Each scene shows the same named points in several views. A view is turned or mirrored, and shifted as a whole, has a little noise and may leave points out.

Scene 1
View 1
<224>: [ -4 -21 -12  49   3  -2   7  24  -6  11  -4 -43  -9  23  31 -34 -10  11
  36 -23  32 -12 -16  -9  17  27 -47]
<225>: [ -5  -7  -1  35   5  -2   7  15  -2   1   0 -33 -11  13  25 -15  -4   9
  26   2  16  -8 -18 -10   8  19 -31]
<202>: [-23  -8 -15  39   3  10  16  14  -3  -4   1 -13   0  23  33 -12  -6   2
  23   0  24  -4 -15   7   5  27 -34]
<62>: [-38  16  -7  23   5  18  23  -5   1 -23   7  21   7  11  29  24   5  -9
   6  39  10   5 -22  17 -13  14 -12]
<17>: [-30 -12 -27  27  -1   8  18  10  -9  -4   1 -16  -6  26  43  -6   6  -1
  20   2  31  -3 -14  17  -4  26 -27]
<279>: [  9   6  -6  27   9  -5   9   0  12  -1  -9 -15 -13 -10  12   7   0   2
  25  14   3 -15 -38  -9   0 -13 -33]
<49>: [  9  29  24  23  14   1   7  -5  15 -19   2   0  -5 -19  -2  21  -4   0
  14  47 -22  -7 -34 -22  -2 -12 -14]
<162>: [  3  12 -16  16   6   3  16 -17  14 -11  -9   9  -8 -18  15  33  10  -6
  18  33  -2 -13 -45   7 -12 -27 -22]
<32>: [-13   0   4  34   7   4   9  14  -3  -6   6 -22  -6  15  25  -9  -5   7
  22   9  13  -4 -16  -8   4  23 -25]
<81>: [-35  14  -1  28   6  17  21   0  -1 -20   9  14   6  14  28  17   4  -7
   6  36   8   3 -16  10  -9  23 -12]
<236>: [ -4   0  13  44   7   1   5  20  -1  -3   4 -30  -4  13  17 -20 -11  11
  25   4   8  -5 -15 -20  12  26 -31]
<124>: [-15  28   6  44   9  20  22  -6  16 -21  -4  36  17  -9   4  31  -5  -7
  10  37  -5  -4 -38   2   0  -2 -29]
<185>: [  8   8  20  54  12  -2   3  18  11  -2  -1 -21  -1   1   1 -16 -18  10
  27   4  -1 -11 -25 -29  21  10 -41]
<205>: [-27  27   8  19   7  17  19  -7   5 -26   9  20   6   2  18  30   4 -10
   3  51  -5   4 -22   5 -12   7  -4]
<141>: [ -2  13  -3  18   9   4  14 -10  11 -10  -6   3  -5 -12  14  24   7  -4
  18  33  -2  -8 -37   1  -9 -15 -21]
<99>: [-46   4 -23   5   0  17  25  -9 -10 -20  12   5  -5  20  48  23  17  -9
   4  40  20   6 -11  28 -26  21   2]
<177>: [  6  16  33  33  14  -5  -1  12   5 -11   7 -24  -9  -1   3  -6  -9   8
  19  29 -13  -5 -18 -33  10  10 -18]
<166>: [ -8  15  26  34  12   3   6  13   1 -14  11 -18  -2   7   9  -5  -9   6
  15  27  -5  -3 -14 -24   6  20 -18]
<218>: [ -7  19  22  40  10   8   9   9   8 -17   5  -2   3   0   6   5  -9   2
  14  31  -8  -2 -21 -19   6  11 -20]
View 2
<224>: [ 25   9 -24 -22  21 -18 -20   2   6  23  45  -6   2   6  28  43  16  11
  27 -48  33 -12  12 -49 -19  -5 -14]
<166>: [ 12  -4 -14 -16   8   2  -5  15 -11  25   9  -7   5  14   7   3  30  12
  11 -14  14  -3   5  -6  13 -34 -16]
<99>: [ -9 -14  -9  -7 -41  35   0 -18  15  -9  28 -20  -8  42 -31  -3  40 -42
  -7  -3  -3 -11 -11 -35   4 -33  -9]
<236>: [ 19   2 -19 -20  19  -8  -8  15  -7  27  19  -5   5   6  19  19  24  16
  18 -29  23  -7   9 -23   2 -23 -15]
<279>: [ 19  -6   2   1   1   1 -23   0  -1   7  20  -5  -3  18  21   7  40   2
  23 -20  20  16   5  13 -14 -14 -32]
<162>: [  7 -16  13   9 -17  18 -25  -8   0  -7  19  -9  -4  33   2 -12  50 -17
  13  -4   6  23  -3  30 -12 -20 -33]
<141>: [  9 -12   5   5 -12  16 -18  -4  -2   0  14 -10  -2  29   2  -6  48 -11
  14  -7   9  17  -2  20  -4 -24 -28]
<177>: [ 26   1  -9 -12  16  -2  -1  28 -21  27 -10  -2   2  11  20   4  36  24
  17 -14  22   8   7   8  13 -36 -19]
<62>: [ -9 -14 -10  -9 -19  23  -7  -8   0   8  23 -16   2  29 -23 -16  36 -19
  -4   2  -5  -9  -6  -9  14 -35 -11]
<202>: [  7  -2 -21 -20   5  -2 -14  -4   7  18  41 -12   4  14   2  17  22  -4
  12 -27  13 -16   5 -40  -3 -17 -11]
<124>: [-13 -20   1  -4   1  15 -26  -8  -8  19  26 -13  17  19 -10 -33  38   1
   3   8 -10   4  -1  31  17 -31 -24]
<32>: [ 17   0 -18 -17   7   1  -5   9  -2  19  20  -7   1  14   8  18  27   5
  14 -24  19  -8   5 -27   3 -24 -11]
<218>: [ 10  -8  -8 -13  10   4  -9  15 -14  24   6  -7   9  14   6  -9  34  12
  10  -4   9   1   7  10  17 -35 -16]
<81>: [ -5 -13 -14 -13 -14  19  -3  -3   1  13  22 -15   4  28 -19 -10  35 -13
  -2   0  -2 -12  -2 -17  18 -35 -10]
<185>: [ 22   2 -17 -18  26 -12 -12  21 -12  32  16  -4   9   3  25  13  25  26
  20 -25  23   1  12  -6   4 -25 -17]
<225>: [ 22   2 -16 -17   9  -5 -10   8   3  18  24  -7  -2  14  19  25  27   6
  19 -32  24  -4   6 -27  -9 -17 -17]
<17>: [  4  -5 -20 -15 -10   9 -11 -12  12  10  41 -14   0  24  -6  16  24 -17
   9 -21  10 -15  -1 -42  -4 -19  -9]
View 3
<49>: [ 48 -13  -6 -10 -43  -6 -26   1 -30  -5  -6  -3  20   2  -3  39  17  44
   5 -16  14 -30 -16  24  13  40 -37]
<124>: [ 56  -8   1  -9 -48 -15 -19  -3 -21   9   7 -22  47   7  -5  51  13   7
   6 -30  29 -35  -3  10   8  17 -60]
<279>: [ 35 -30 -11  -2 -37  -4 -31   4 -10  15   1   6  10  -2   6  52  -5  22
  -4 -22   6 -44 -41   7  -3  12 -22]
<81>: [ 43 -15 -29  -2 -40 -21 -20 -15 -15  13   6  -6  46  -5  12  47   4  -5
   7 -17  38  -2   7  10  13  -6 -31]
<62>: [ 40 -14 -27  -1 -46 -23 -23 -18 -13  12   3  -6  53  -5   9  56   5  -9
  12 -23  37  -7   9  11  10  -2 -36]
<205>: [ 46  -8 -22  -7 -46 -22 -25 -15 -21   0  -4  -9  48  -4   2  51  16  11
  13 -17  31  -6  12  19  19  17 -40]
<218>: [ 47 -13  -9  -6 -32 -10 -12   0 -29  10   8  -5  18   6   9  25  10  28
  -1 -13  30 -20 -15  14   8   9 -27]
<185>: [ 43 -24  -9  -1 -20  -2  -6  10 -26  24  18   6  -6   9  15  13  -4  29
 -12  -7  28 -28 -38   4  -2  -3  -8]
<99>: [ 25 -22 -50   4 -43 -28 -35 -31  -1  11  -6   5  57 -18  15  69   0 -16
  16 -21  31  12  13  12  15 -11 -25]
<236>: [ 35 -27 -16   2 -19  -8  -7   4 -21  27  17   8   0   6  22  16  -7  21
 -11  -8  32 -19 -34   2  -3 -15  -2]
<32>: [ 31 -29 -25   3 -24 -11 -15  -2 -15  24  12  10  11   0  20  30  -7  11
  -8 -10  31 -14 -25   5   1 -14  -5]
<224>: [ 24 -46 -21   9 -13  -5 -10   5  -7  46  27  18  -8   2  30  26 -27   0
 -19 -11  30 -26 -55 -11 -17 -39  11]
<202>: [ 30 -32 -26   6 -26 -13 -15  -6  -7  34  20   6  23   0  23  38 -15 -12
  -7 -16  36 -16 -27  -4  -6 -31 -10]
<17>: [ 23 -34 -39   8 -30 -17 -21 -14   4  32  13  12  30  -7  24  53 -16 -20
  -2 -17  35  -8 -22  -3  -4 -34  -7]
<177>: [ 42 -20 -11  -4 -25  -7 -14   5 -33   5   4   8  -2   6  13  14   9  46
  -6  -3  22 -19 -26  18  10  16 -10]
<141>: [ 38 -23 -17  -3 -47 -11 -35  -7 -11   4  -7   0  32  -6   0  61   3  17
   8 -26   9 -35 -22  14   7  21 -37]
View 4
<225>: [ -7 -13 -14  16  26 -12  14  -2  -3   8  27  -7   8   6 -14  23 -18   9
 -13  20 -26  28   0   9 -18  17  29]
<177>: [-22  -8 -21   9  34 -17  14  18  21  23  20  -6  13  11  17  10 -45  24
  -7  33 -18  23  11  27   7   0  42]
<202>: [ -9  -2 -13   6  13  -9  13  -9  -4   9  29  -8   6  -9 -21  20   5   2
 -23  19 -33  37   3  18 -38  14  31]
<17>: [ -4   0 -11   9   4 -11   0 -13 -14   7  24 -12   7 -12 -25  13  11  -3
 -27   6 -37  36  -3   6 -46   5  19]
<205>: [-19  29 -22  -7   7 -19 -14  17  26  40  23 -19  11 -18  30 -14 -10  15
 -19   9 -42  44  13  23 -22 -35  44]
<32>: [-15  -7 -17   8  19 -13  11   1   0  10  24  -8  11   0 -10  17 -14   9
 -18  22 -25  29   5  18 -21   9  30]
<81>: [-19  22 -19  -5   3 -16  -7   3   9  28  21 -16  10 -21  11  -7   4   6
 -27  11 -41  44  11  25 -35 -23  34]
<279>: [ 11  -1 -15  22  33 -17   2   7  24  17  38 -22   7   7  10  22 -20  18
   4   8 -33  30  -5  -7 -10   1  50]
<166>: [-22   2 -20   4  24 -15  10  10  16  24  25  -9  12  -1   7   8 -24  17
 -16  27 -26  33   9  27 -11  -1  42]
<224>: [-10 -26 -10  16  27  -9  28 -10  -8  -3  30  -2   7   7 -35  37 -12   6
 -19  32 -22  24  -2  17 -26  39  26]
<141>: [  6  17 -17  13  22 -20  -9  13  30  29  34 -26   8  -4  24   2 -15  17
  -3  -1 -40  35  -1  -4 -13 -21  51]
<49>: [-10  15 -21   8  33 -22  -2  24  40  37  31 -20  12   3  40  -1 -38  28
   0  15 -32  33   9  15   7 -24  59]
<218>: [-20   5 -22   2  26 -17  11  13  25  29  27 -10  10  -4  16   7 -23  21
 -13  26 -29  36  12  29  -8  -7  52]
<62>: [-14  29 -17  -5   3 -17 -12   5  16  32  25 -19   8 -25  15 -10   7   7
 -24   5 -45  47   8  20 -36 -29  41]
<236>: [-19 -16 -17  11  28 -11  22   4   4  10  26  -3  10   5 -12  24 -23  15
 -16  34 -21  26   4  25 -13  20  34]
<162>: [ 18  24 -17  17  25 -23 -14  11  43  34  43 -34   9 -10  29   5  -5  17
   5  -8 -49  43  -4 -12 -17 -28  64]

Which points are out of place in each view (at most two, in the order of its rows)? Write - if all are in place.
view 1 -> <185>, <166>
view 2 -> <99>, <17>
view 3 -> -
view 4 -> <224>, <162>
